Points on a hilly landscape, in no order, each with its height.
From any point a climber takes the steepest step (rise divided by distance) to one of its 2 nearest points. It stops when none of these is higher. Distance is the straight distance between rows; heights are no part of it.
q863: [115 139 146  85 150 102 130 119 156  97 125 158 136 157 113 132 141 132
 164 137  77  76 103 155 101 135  86 106 100 114 156 124 143 104  93 125
 130 176 137  95 148 179 131 163  81 155 119 130 108 194]  height 49.5
q200: [128  95  93 157 143 103 136  98 160 156 132 133 173 140 109 163 125 141
 145 151 118  94  67 116 157 136 191 137 173 166 120 113 162 147 144  48
 125  94 103 138 110 161 129 187 140 130 143 183  63  92]  height 30.8
q93: [137 117 139 162 120 184 136 155 134 175  97 128 148 123 103 163 118 114
 103 185 153  93  75 129 151  92 103  91 116  95 157 146 158 135 160 123
 121  72  69  97  82 132 130 134  69 137 118 145  75 138]  height 46.2
q104: [152 136 140 128  88 150 113 138  96 179 147  91 108 107 167  82 125 118
  84 110 148 176 150 139 132  92 115 165 116 135  97 161 105 149 152 180
 111  84 119 160 123  63 133  98 142 111 149 109 148 119]  height 51.8
q386: [126 144  62  78 120 115 136 142  68  64  91 188 136  68 205 144 156 121
 136  90  76 142 143 135 157 173 106 148  70 200 119 148 117 106 131 128
 123 147 172 168 127 146  67  91 135  92 121 118 128 173]  height 28.6
q677: [158 168  52 169 140  66 104 120 136 141 162 194 123 114 151 149 126 142
  66  67 113 144 146 141 155 141 177 189  96 151  85 118 115 190 144 119
 114 136 173 146 144 141 122 169 193  86 157  99 157 102]  height 8.0
q260: [126 143 177  73 103 139 106 109 124 117 166 104 122 166  87  65  89 129
 136 102 110 130 185 171 115 123 113 112 157  74 128 148 129 157 102 167
 166 141 155  82 186  55 178 117 162 121 114 179 154 136]  height 47.6
q877: [123 210 144 184 123 139 124 140 109  76 161 167  95  68 150 109 141  93
 100  99 177 171 183  97 115 136 127 145  84  90 128 117  66 164 113 212
 138 183 153 122 137 126 127  66 147  99 133  58 205 115]  height 61.6
q636: [110 102 156 108 120 155 119 104 129 141 120  79 119 148 108 122 123 121
 151 142 128 137 122 121 103 128 121  95 149 128 131 126 118 107 130 104
 139 112 130 126 156  99 144 120 134 146 142 157 128  98]  height 55.3
q152: [146 147 109 181 128 146 166 151  92 105 105 149  95  55 195 153 144 119
 105 116 162 203 176 108 150 127 116 156  72 164 109 122 113  72 138 188
 117 117 131 151  88 121  75  59 120 116 122  77 154 113]  height 47.4
q664: [ 80 113 175 164 139 139 107 106 116 115 145  86 124 119 130  78 111  88
 167 127 178 158 142  73  88 146 169 117 200 121 109  96 111 131 139  93
 184 157 137 165 136  94 167  97 187 133 135 124 174  72]  height 35.6
q97: [134 110 133 140 106 150 137 131  94 132 119  86  94  80 159 121 138 110
 137 130 157 172 144 117 136 113 129 141 125 155 112 125 119 107 146 146
 115 106 102 169 100 116 110  94 125 130 131 121 144 100]  height 33.2
q117: [136 127 135  97 132 151 143 121 134 141 115 126  97 171 142 130 152 149
 121 150 103 113  96 142 116 128 117  94 100 113 152 134 129 123 152 150
 110  85 137 110 133 114 108 136 115 157 140 145 106 121]  height 39.6
q700: [125 101 135  34 142 142 138  96 171 119  90 122 114 211 141 119 148 154
 172 180  68 100  76 154 113 128 104  65 127  94 142 140 120  94 157 142
  95  99 161 108 160  85  98 146 114 153 110 176  73 148]  height 3.2
q316: [ 95  91 163  88 128 181 139 102 119  99  98  57 117 137 111 122 133 108
 201 164 152 171 109 104 120 119  83  82 140 124 117 137 118  66 106 131
 121  97  94 139 113  80 142  79  93 136 109 161 108  97]  height 18.1
q447: [156 144 147 116 125 117 100 155 163 150 179 132 118 157  74 124 111 158
 103 106 123 114 138 165 119 102  94 127 130  68 149 128 142 180 106 150
 142 136 128  73 144 123 161 161 140 125 126 127 141 140]  height 28.4
q196: [121 138  58  72 142  83 107 112 102  51 106 209 148  93 209 135 153 128
 159  99  45 126 110 137 123 186 143 139  91 189 125 125  98 127 127 103
 132 155 205 157 165 149  91 134 151  99 135 133 136 152]  height 20.4
q799: [138 126 144 143 105 150 158 150 109 145 109  93 122  99 122 149 137 119
 119 149 151 122 126 112 164 113 110 125  95 148 152 123 140  97 112 137
 108 104  80 129  81 152 129 101  85 136 120 116 111 155]  height 49.0
q363: [142 140 148 111  80 154 103 121  89 159 156  86  98 113 138  70 100 115
 103  97 139 166 166 146 119 100 112 150 141 107 108 152 102 154 112 182
 134 108 124 121 148  56 144 100 141 111 115 143 161 128]  height 48.8
q948: [145 169  69 166 149  82 118 136 143 107 130 203 121 103 149 164 152 134
  87  96 120 115 132 129 127 162 173 167 102 151 117 114 102 164 135 119
 120 162 177 141 139 189 102 160 183  99 162  95 155 121]  height 5.8
q566: [ 98  81 139 120 138 189 155 112 128 111  83  78 133 125 124 140 150 123
 187 183 143 162  98  83 128 125 113  70 148 149 117 116 145  68 137  99
 127  84  85 158  97 108 115  89  96 151 122 150 112  92]  height 19.9
q193: [108 161 172 129 154 120 124 156 127 113 111 129 150 155  69 175 119 120
 143 178 167  82 124 147 133 105  88  80 136  60 183 141 142 122 100  65
 146 177  83  91 125 172 160 159  91 153  85 146 119 160]  height 36.2
q468: [176 126  95 135 121  83  97 135 167 177 189 167 139 155 112 126 104 157
  62  78 106 135 131 171 143 108 140 187 117 114 110 133 138 217 137 144
  99 112 143 124 137 130 137 184 155 100 148 125 116 127]  height 12.5
q681: [129 137 168 175  90 141 122 143 104 176 173  77 134  88 106  93  82  97
 130 143 194 143 150  97 119  97 123 183 155 124 116 132 122 128 125 142
 142 116  78 149  97 111 172 102 151 105 112  86 145 111]  height 28.8
q287: [142 160 152 132 133 117 132 174 124 112 117 158 146 132  74 177 138 113
 129 187 168  78 135 167 155  95  84  93 116  43 197 147 155 131 107 101
 144 166  71  76 115 189 159 155  56 155  83 122  98 197]  height 38.4
q927: [131 122  97 116 139  97 112 111 134 125 119 144 120 139 134 131 136 139
 117  94 102 122 124 125 119 167 180 133 133 159 129 104 121 145 125  99
 120 143 163 148 148 145 115 158 153 117 159 144 129 115]  height 12.4
q734: [181 138  78 153 133  91 112 139 188 174 176 176 142 166 119 140 120 167
  70 107  98 110  87 173 142  99 159 168 121 102 116 131 164 216 155 154
  97  90 134 108 110 150 115 193 131 120 162 131  99 127]  height 14.3
q868: [137 117  63  44  98 115 118 124  79  85  84 158 126 113 200 126 160 118
 147  73  65 156 127 159 148 160 136 151 101 193 107 148 107 140 134 117
 120 118 178 187 129  72  88  98 142 105 128 148 148 150]  height 15.0
q35: [159 162 152 144  99 157 137 152 100 171 148 102  83  93 149 102 125 125
  79 112 146 161 157 139 137  85 104 162  93 116 129 134 104 142 119 201
 100  88 111 121 101 103 128  93 105 110 137 100 145 131]  height 56.8
q72: [110 133 125  91 161 128 155 111 141  80 112 158 122 139 142 134 149 132
 158 141  75  90 109 122 102 162 122 103  83 150 148 132 132  93 113 115
 115 178 154 115 145 183 104 138 100 146 130 124 129 172]  height 45.4
q574: [123 115 151 160  94 142 122 136  88 152 134  79 122  93 134 102 117  96
 153 126 164 156 146  96 125 126 123 156 159 150 121 124 122 121 122 132
 131 110  87 168 107 112 150  88 140 114 123 119 157 109]  height 31.0
q404: [114 100  96 115 105  52 117 137 124 144 147 176 197 138  51 130  77 152
 180  86 113  99 144 140 149 149 137 190 176 143 124 114 180 139  86  80
 149 123 111 123 164 145 169 199  90 110  87 151  70 173]  height 14.9
q745: [135 104  92 171 160 122  91 104 168 167 153 119 143 161 159 131 115 148
  84 129 127 149  86 124 106 128 197 135 164 122  85 111 120 169 174 113
 128 102 161 127 156  89 116 185 172 129 158 155 119  38]  height 37.9
q557: [119 124 157  62 127 130  98 103 152 119 159 120 118 198  97  83 102 148
 139 114  92 122 145 168 101 133 126  98 145  70 127 136 117 146 110 135
 159 142 178  79 203  68 158 154 165 127 121 179 115 125]  height 44.5
q357: [132 105 129 200 142 161 154 144 140 158 127 124 121  74 183 144 135 137
 119 177 179 158 103 104 133  98 153 128 135 157 111 116 159 101 206 147
 109  84  87 173  74 129 106 106 129 135 129  90 145  74]  height 40.1
q721: [125 162 135 182 142 121  89 137 175 119 174 154 112 171 116  97 118 153
  75  82 125 149 147 118  90 149 147 120 141  65 108 110  81 212 119 166
 147 164 182  93 180 108 136 154 194 125 159  93 184  85]  height 48.9
q68: [117  89  99 125 143 120 130  97 153 131  99 104 156 145 110 153 139 133
 152 147 116 114  76  95 140 149 173 115 180 162 121 119 146 117 128  39
 131 100 132 141 124 154 135 167 152 145 139 181  90  77]  height 28.7
q512: [137  88  89 161 155 127 107  99 162 177 153 110 146 157 131 135 110 148
  98 125 125 122  81 126 137 123 181 128 174 146 113 122 146 152 159  93
 123  82 137 117 138 119 126 193 153 134 149 175 100  62]  height 35.7
q380: [109 194 153 168 142 138 111 140 127 101 155 151  96 101 142 105 142 122
  84  88 160 152 164 112  88 143 130 134  90  88 138 125  71 161 119 182
 132 188 154 121 150 135 124 109 158 125 148  64 196 112]  height 57.1
q937: [143 121 108 148 138 128  79 115 148 155 161 133 116 164 159 106 127 143
  74  97 121 149 118 137 114 125 170 140 150 110  83 116 102 200 157 134
 139 118 184 121 163  59 123 162 186 139 166 136 143  80]  height 40.8
q393: [108 130 111 105 168 154 190 103 140  60  87 139 139 124 144 152 158 140
 149 160  94  80 114 104 116 154 125 103  80 154 159 117 155  60 118 121
 114 183 141 112 117 206  82 113  72 167 114 121 102 203]  height 42.4
q930: [143 120  58  80 145  93 130 118 114  88 104 198 122 117 207 141 179 152
 135 103  43 131 104 141 125 172 153 137  95 183 109 129 113 121 156 114
 121 142 199 151 144 142  77 153 135 124 138 136 108 129]  height 17.3
q22: [112  80 117  86 141 150 142  92 149 107  71  98 128 167 130 161 165 133
 177 167 102 128  85 112 122 160 131  57 141 169 112 119 141  78 145  87
 115 103 133 154 124 139 108 119 107 156 131 166  94 116]  height 24.2
q820: [134 155 134 224 124 123 103 145 167 172 205 131 127 142 100 104  83 116
  53 103 170 154 149 123 120  85 141 183 158  91  96 120 122 193 158 154
 146 142 117 129 144 109 159 134 187 105 143  46 177  77]  height 26.4
q473: [134  76  60 156 155  97 124  98 155 173 152 116 171 128 127 136  97 153
 107 134 117 109  83 135 157 116 196 153 168 170  94 128 158 171 162  64
 126  89 124 139 126 139 125 198 155 121 145 188  71  79]  height 33.3
q959: [100  99 154  37 108 170 123  90 123 110  95  54 120 174 102 100 120 118
 196 154 124 151 137 137 124 116  87  80 164 129 106 157 101  80 100 122
 132 100 112 139 146  59 152  81 123 118  96 190  96 123]  height 15.8
q228: [118 112 128 212 145 113 124 135 148 171 141 104 156 103 143 136 120 110
 115 166 172 146 103  94 104 112 160 153 178 165 111 111 144 104 188  88
 130 123  97 167 102 134 140 142 173 115 139  88 141  54]  height 35.2
q169: [107 176 171 151 147 122  98 147 155 107 168 127 136 147  73 116 108 135
 118 118 150 106 155 119  94 137 116  96 138  74 150 117 108 155  79 140
 165 194 137  83 157 161 166 157 163 140 137 123 174 126]  height 48.7
q134: [138 153 140 130 134 146 145 156 132 137  98 170 148 139  95 158 137 120
 126 183 147  74 106 172 164  74  81  75 105  47 189 141 173 134 139 118
 124 111  80  74 111 141 139 139  44 152  85 127  71 177]  height 40.7
q955: [146 164 140 143 111 145 153 155  83 120 148 128  89  81 152 112 135 110
  91  98 156 171 180 120 135 109 100 167  58 113 136 128  94 122 101 217
 103 132 130 126 107 131 123  82 105 112 125  90 159 144]  height 61.5
q482: [164 140  66 140 131  71  92 122 140 155 172 183 143 139 147 120 104 147
  60  59 110 139 153 164 151 140 165 205 118 141  92 117 128 217 129 131
 106 127 159 143 153 114 133 167 172  84 152 111 137 131]  height 10.2
q417: [144 116 156 117 113 187 160 135 124 159 116  90 119 110 128 130 125 126
 119 154 141 142 117 128 152  82  93 116 105 105 135 136 136 113 114 178
 100  74  92 104  87 102 119 100  64 140 112 138 105 140]  height 45.3
q240: [119 136 124 133 147 111 169 131 136  99  97 144 146 121 118 165 162 123
 138 158 123  72 112 105 137 146 127 113 101 137 163 123 150  84 101  96
 115 181 114 121  99 214 111 122  79 153 126 105 116 196]  height 39.8
q465: [147 119 115 146 102 153 127 133 101 157 131 122 104  86 206  96 129 118
 100 113 160 197 140 149 138  87 135 157 115 171  81 152 113 127 166 179
 112  92 122 177  94  43 110  91 142 113 132  90 163  95]  height 56.5
q583: [124 124 135 154 144 158 154 126 131 121 111 116  99 107 167 142 152 128
 119 141 153 160 120 107 119 129 149 108 111 144 133 105 126  96 168 161
 113 121 134 146 113 132 102 113 112 151 155 107 145  91]  height 35.3
q204: [150 103 107 185 102 159 173 152 114 163 104 101 128  69 162 149 137 121
 119 172 153 141 121 110 170 102 137 133 123 178 116 135 169  86 168 130
  97  74  57 164  59 150 106  91 106 134 116  92 118 102]  height 42.6
q82: [127 113 161 110 128 186 153 130 128 144 111  87  97 149 142 118 135 134
 124 154 127 137 103 137 116  91 105  98 112  98 140 130 126 108 148 177
 113  72 118 105 106  81 109 101  94 163 126 145  99 117]  height 42.7
q361: [127 121 142 195 143 148 124 136 141 153 133 110 110 107 152 142 136 113
 112 150 169 146 102  97 112 107 148 133 138 139 126 107 115 115 179 126
 126 121 111 159  96 134 126 122 146 132 148  92 155  79]  height 37.8
q156: [123 124 146  96 109 141 165 133 118 126  93 125 141 119 100 145 136 117
 135 171 141  88 118 140 153 104  82 103 102  98 165 140 161 105 100 106
 122 123  83 110 102 146 130 103  57 141  92 137  86 190]  height 54.2
q532: [141 150 180  91  97 155 112 121  99 139 155  77  79 145 112  62 103 124
 128 113 126 137 160 169 116  97  99 120 133  72 135 162  96 156 111 190
 142 106 137  94 170  47 155 109 139 129 117 158 141 137]  height 54.5
q893: [126 105 130 109  85  62 109 155 104 152 152 159 209 139  42 137  61 144
 175  99 129  88 164 156 166 114 120 176 179 131 126 122 180 134  86  69
 159 125 105 117 166 132 203 175 119 119  68 150 102 181]  height 11.8
q302: [148 114  65  42  98  96 116 117 106 129 102 156 120 135 184  97 164 137
 146  86  33 130 110 169 136 147 121 166 102 163 107 151 114 136 139 137
 105  94 168 171 144  92  79 126 119 107 122 131 113 155]  height 10.9
q857: [128 110 115 102 154  80 118 116 174 137 131 164 147 167  86 160 132 146
 152 120  91  86  95 138 119 133 133 133 159 112 139 110 168 142 108  96
 139 133 141 108 146 159 131 180 104 130 128 158  77 158]  height 20.7
q227: [ 85 126 186 140 148 150 109  91 124  95 136  78 127 144 118  80 103 110
 182 127 166 148 156  69  86 156 130  77 179 105 116 110  99 108 120 119
 179 172 125 142 166  97 150 100 147 149 141 150 173  79]  height 38.1
q364: [139 103 141 154  87 160 174 165 101 159  97  89 144  76 127 140 136 119
 134 162 165 124 130 112 176 100 105 132 115 173 121 151 146  86 112 116
  89  82  52 151  58 150 123  89  82 127  92 113 107 148]  height 45.8
q451: [149 141 153 207 110 137  96 149 145 180 176 112 140 129  97 121  82 121
  77 133 167 133 136 120 134  82 124 168 154 101 115 138 134 168 141 146
 124 124  94 113 115 122 162 137 152 108 142  78 156  99]  height 28.5
q415: [159  93 106  71 102 136 138 115 114 150 107 108  97 154 160 122 145 136
 115 130  96 131  98 155 141 123 123 119 119 151 109 150 123 110 163 147
 106  67 136 151 116 108  90 116 114 138 139 139 102 130]  height 35.5
q15: [123 128 159  82 136 136 113 105 138 119 140 113  98 172 114 101 125 130
 134 120 110 120 139 135  91 141 123  97 137  99 138 123 101 140 121 132
 145 136 164 106 163  94 139 134 142 143 134 158 141 114]  height 50.1
q199: [118 167 150 174 151 138 167 160 113 110  94 138 142 110 110 168 148 122
 107 160 167  86 119 112 146 127 117 121  92 113 186 129 150  95  95 123
 114 179 101  95  80 223 125 116  75 167 113  97 121 177]  height 37.6
q524: [135 143 158 129 133 181 142 155 132 155 103 129 126 137  89 156 122 120
 120 182 146  97  99 171 145  68  93  77 113  70 169 145 155 143 150 128
 127  85  82  69 110 107 147 136  64 146 102 148  88 158]  height 43.4
q600: [ 98 138 157 126 157 119  93 113 148 114 166 119 133 172  66 117  88 131
 143 113 131 106 148 115 112 155 124  95 172  89 128 111 122 154  93 103
 173 180 156  80 175 131 174 170 167 139 129 150 155 114]  height 44.9
q270: [116  85 103 113 144 134 130  84 167 114  75 117 157 161  97 160 149 135
 187 179  99 107  68 104 137 138 147  79 173 146 137 125 141  98 140  55
 129 101 120 137 128 139 135 144 112 141 131 189  68 111]  height 26.5
q276: [145  94 117  23 108 120 130 107 159 146 111 137 111 209 140 107 144 155
 160 151  51 107  73 175 127 112 110 127 133  97 130 161 130 113 155 144
 102  66 148 113 161  62  98 150 100 141 115 163  66 156]  height 5.3
q470: [145  95  94  37 113 103 133 102 141 131 119 140 113 182 155  98 156 154
 155 115  39 111 107 160 120 137 116 144 120 130 128 140 127 129 138 147
 112  94 160 133 155 103  96 149 100 126 120 147  88 159]  height 7.7
q983: [179  92  79  54  90 136 145 129  99 159 104 126 115 145 174 106 150 146
 104 111  60 127 120 173 148 106 117 142  89 155 108 167 126 129 162 165
  80  59 136 165 106  83  91 106 108 133 121 130 108 169]  height 30.9
q543: [112 192 151 193 131 119  95 139 137 103 177 147  99 129 122  91 134 125
  70  86 156 156 156 116  89 143 138 118 133  63 114 118  85 203 116 184
 152 178 169 115 153 114 138 119 177 114 160  78 200 105]  height 53.1
q860: [113 137 143 188 132 134  99 120 130 139 153 111 110 129 140  98 117 114
 104 112 156 163 148  98  92 128 158 132 167 106 112  95  99 159 164 137
 152 152 150 150 137  97 136 134 179 126 162  98 164  76]  height 9.3
q990: [147 114  74  94 126 102 122 115 118 111 116 151 113 126 165 145 167 139
 118 106  85 128 119 134 127 163 154 123 101 164 120 129 134 127 147 115
 117 127 178 142 136 157  94 142 136 115 153 133 123 131]  height 14.7
q665: [114 189 180 145 170 138 121 155 150  86 159 138 102 121 103 118 132 132
 111 111 147 112 154 131  71 137 102 115  94  67 149 126 105 153  97 167
 130 204 146  80 154 175 135 141 134 149 145 104 187 143]  height 52.5
q345: [102 131 105 118 179  71 112 102 170 108 139 159 161 173  83 161 120 149
 166 119 106  91  93 112 115 166 167 134 161 123 138 104 150 130  85  80
 158 180 147 115 157 182 132 207 127 137 136 164  87 135]  height 23.0
q722: [112 158 162 163 138 124 146 149 121 107 116 124 124 114 101 155 141 124
 124 144 169 109 135  99 117 156 126 119 111 129 165 123 117  94  84 124
 133 179 108 113 105 204 128 126 116 148 135 102 155 147]  height 35.8
q4: [ 86 139 183 124 158 142 105  99 138 102 147  90 144 180  82  89  93 121
 178 126 129 114 155  96  88 160 124  57 179  84 133 124 106 123  96 104
 181 181 148 101 185  98 173 124 162 144 122 178 153  94]  height 41.0
q109: [163 112  85  69  66 129 134 126  74 153 105 107 115 113 184 112 146 122
 113  78  87 162 145 183 160 112 114 174 110 189 101 175 113 131 156 147
  90  85 131 178  93  73 100  89 131  95 129 132 129 154]  height 25.0
q183: [112 144 163  72 112  81 115 120 107  93 154 136 184 144  73  87  72 125
 188  97  94 105 169 149 123 162 100 142 161 117 139 133 155 113  93 114
 148 186 120 110 194 127 193 132 135 117 105 174 163 184]  height 35.4
q875: [126 135  82 127 133 146 171 150  82  46  83 147 112  66 202 163 161 135
 118 133 133 178 163 112 160 165 128 110  74 200 103 130 141  64 132 153
 124 129 153 150  97 132  55  82 128 120 122 104 149 138]  height 39.7
q652: [132 192 141 180 142 145 143 149  95  94 143 159  87  65 167 130 136  97
 104  97 169 172 178 100 137 136 113 162  56 113 140 130  78 121  95 215
 116 172 154 108 120 141 122  63 122 108 123  69 182 140]  height 66.3
q431: [126 142 154  94 123 117 151 143 122 109 104 139 142 108 103 131 139 119
 149 161 121  89 137 165 136 113  77 119  87  94 162 133 157  92  72 127
 122 168  93  85 117 167 140 115  42 138  93 126 102 228]  height 59.5
q148: [116 147 174 121 151 133 124 140 147 123 135 132 140 150  74 159 117 130
 132 144 154  91 135 141 115 121  98  89 133  77 173 125 131 142  97 101
 157 162 118  91 133 149 156 164 112 157 126 141 126 142]  height 34.0
q194: [116 111 108 112 124  54  94 131 158 132 155 170 172 159  60 139  97 155
 177 101  98  82 125 154 121 145 124 158 158 113 136 113 165 138  86  92
 157 147 124 104 156 163 161 192  96 121 101 154  78 172]  height 17.9
q146: [163 116  92 121 128 107 123 127 176 187 143 158 136 160 115 145 124 143
  96 122  95  88  79 157 145 113 149 134 130 116 137 130 155 165 152 126
 120  98 126 120 108 147 116 178 109 137 149 144  90 131]  height 16.2
q561: [ 94  91 131 144 162 114 115  94 140 119 101  91 151 148 113 164 145 130
 179 163 117 121 103  80 112 171 167  91 182 172 126 106 131  95 123  34
 147 137 132 159 132 158 141 148 161 145 143 168 112  81]  height 26.9
q537: [ 99 102 144  19  91 154 122  97 122 121  90  80 153 162  78  93  94 124
 213 126 120 125 153 147 136 106  85 102 161 129 117 158 133  94  98 108
 130 120 103 118 165  67 168 101 142  98  93 190 122 155]  height 12.8
q399: [102  75 104  93 135 177 165 102 124  71  61  88 131 136 141 144 179 140
 167 174 115 153 111 104 159 145 135  57 128 181 109 115 161  56 137 107
 103 100 107 163 107 129  81  92 104 153 127 136 105 112]  height 22.0
q119: [133 116 148  71  98  85 112 138 121 132 135 123 160 133  66 105  91 129
 163 107 111  97 156 146 134 132 111 147 143 123 141 126 155 126  98 112
 151 133 116 115 159 137 162 135 127 109 110 155 122 182]  height 42.9
q418: [132 153 113 162 140 138 184 151  89  74 109 146 108  42 177 164 145 117
 117 125 161 173 189  83 159 146 127 142  68 181 132 120 128  51 113 170
 116 152 140 136  82 168  72  74 122 115 109  85 152 142]  height 43.9
q965: [113 108 164 220 132 122 120 140 129 180 182 117 165 114 129 113 101 102
 106 164 189 132 122  82 104 110 138 182 204 158  99 120 136 128 165  92
 153 132  80 149 104 119 163 114 200  94 123  73 147  54]  height 32.9
q110: [153 120  68  63  90 109 136 151  73 122  90 154 117  87 196 127 154 121
 109  69  76 156 155 161 172 129 125 166  86 196 110 158 114 134 145 140
 107  97 136 180 106 101  89  80 131  89 125 122 146 164]  height 20.0
q847: [130 143  81  90 151 112 126 127  97  60  91 179 123  88 186 154 160 116
 136 106  85 129 130 120 125 190 136 115  93 192 130 143 101 102 132 110
 119 174 181 151 147 163  89 109 153 110 146 126 167 147]  height 24.0
q246: [ 86 115 134 140 179  94 114  95 157  99 119 128 155 158  84 158 127 127
 169 136 121 101 101  84 114 177 174 113 177 153 137 102 142 115  91  35
 144 170 142 133 150 182 146 175 166 133 133 182 108 100]  height 25.1
q6: [113 129 116 155 132 109  98 130 133 134 141 122 111 120 132 126 135 126
 106 103 140 130 140 104 117 164 151 129 147 142 126 109 105 150 138 113
 129 140 153 128 142 144 119 145 159 126 174 117 159  97]  height 10.8
q520: [136 108 152  96  97 120 127 128 124 142 118  96 129 140  90 129 118 119
 142 128 131 108 135 136 130 141 110 124 138 131 135 132 127 118 114 103
 134 118 103 116 126 138 157 125 118 125 120 143 125 153]  height 49.4
q714: [156 137 107 174 114 151 135 136  92 138 105 150  97  62 223 149 130 121
  96 127 161 200 160 132 149  94 134 163  86 180  84 137 125 108 169 187
 107  95 123 182  94  75  86  68 127 110 133  73 156  97]  height 51.6
q112: [130 132 122 194 132 121  78 125 157 152 191 142 127 169 122  90  98 150
  66  74 139 158 143 144 109 136 175 147 157  79  81 108  95 234 129 138
 144 138 191 104 185  70 149 149 181 116 138 113 155  76]  height 44.7
q683: [158 110 108  97 126 103 130 125 158 150 126 159 129 150 115 132 143 146
 128 111  89  83 101 158 134 122 124 137 119 120 148 125 150 141 127 128
 126 113 143 118 126 161 111 157  92 130 133 136  92 167]  height 18.2
q77: [ 99 134 203 185 145 139 141 131 118 115 121 101 121  95 113 115 132 103
 177 158 201 144 140  65  87 131 135 135 151 124 149 104 106 101 115 122
 158 161  95 154 101 157 147 105 145 149 129  93 153  89]  height 32.5
q304: [ 90 159 170 200 146 139 158 152 104 109 124 117 128  74 112 148 141 102
 151 145 196 136 153  76 114 144 138 144 114 143 161 103 108  87  97 129
 123 164 100 150  86 193 134  92 129 150 116  86 156 115]  height 33.9
q366: [130 142 151 143 130 143 121 148 151 161 147 124 123 151  88 152 120 137
  99 145 149  99 111 145 129  97 100 111 122  86 155 130 137 150 123 135
 141 118 113  91 123 140 145 158 112 135 136 124 123 129]  height 31.7
q718: [153 136  67 128 121 105 165 155  89  90  92 165 117  63 199 160 158 131
 100 107  99 147 148 141 157 164 127 144  72 194 120 141 116  98 150 137
 118 133 156 154  96 169  71  82 126 101 133 104 137 166]  height 34.2
q190: [ 81 129 196 182 131 140 120 127 114 124 143  94 137 117  95 106 104  98
 176 150 191 134 151  65  96 144 137 130 201 118 127 108 111 117 117 103
 171 167  99 154 117 127 177 107 175 145 123 123 164  95]  height 33.6
q413: [132  99 126 115 103 168 173 140 118 150  78 121 148 117 113 156 127 126
 130 180 138  99  93 130 175  86 102  91 100 116 155 141 165 112 137 116
 100  65  70 101  84 126 124  97  54 150 105 149  59 167]  height 49.6
q966: [126 156 150  96 152 133 162 141 143  98 130 149 120 128 127 129 142 137
 115 143 103  92 131 152 119 128  85 122  76  97 165 130 144 118 100 155
 118 166 118  82 126 174 126 131  77 146 126 114 116 199]  height 54.0
q203: [132 138 152 203 109 122 126 145 122 176 180 111 139 105 126 113  81  97
  88 141 191 139 147 113 129  90 137 191 171 142 108 122 129 142 157 142
 130 133  84 148 105 119 162 119 171 100 128  54 159  86]  height 30.5

For each start below, name the point where the climber stops.
q276 -> q799
q927 -> q465
q193 -> q431
q722 -> q431
q473 -> q652
q316 -> q652

Two climbers start at each pair of points below. Name the first point that both come to, or write never.
q948, q345 -> never
q6, q664 -> never
q77, q366 -> q431
q190, q246 -> q380
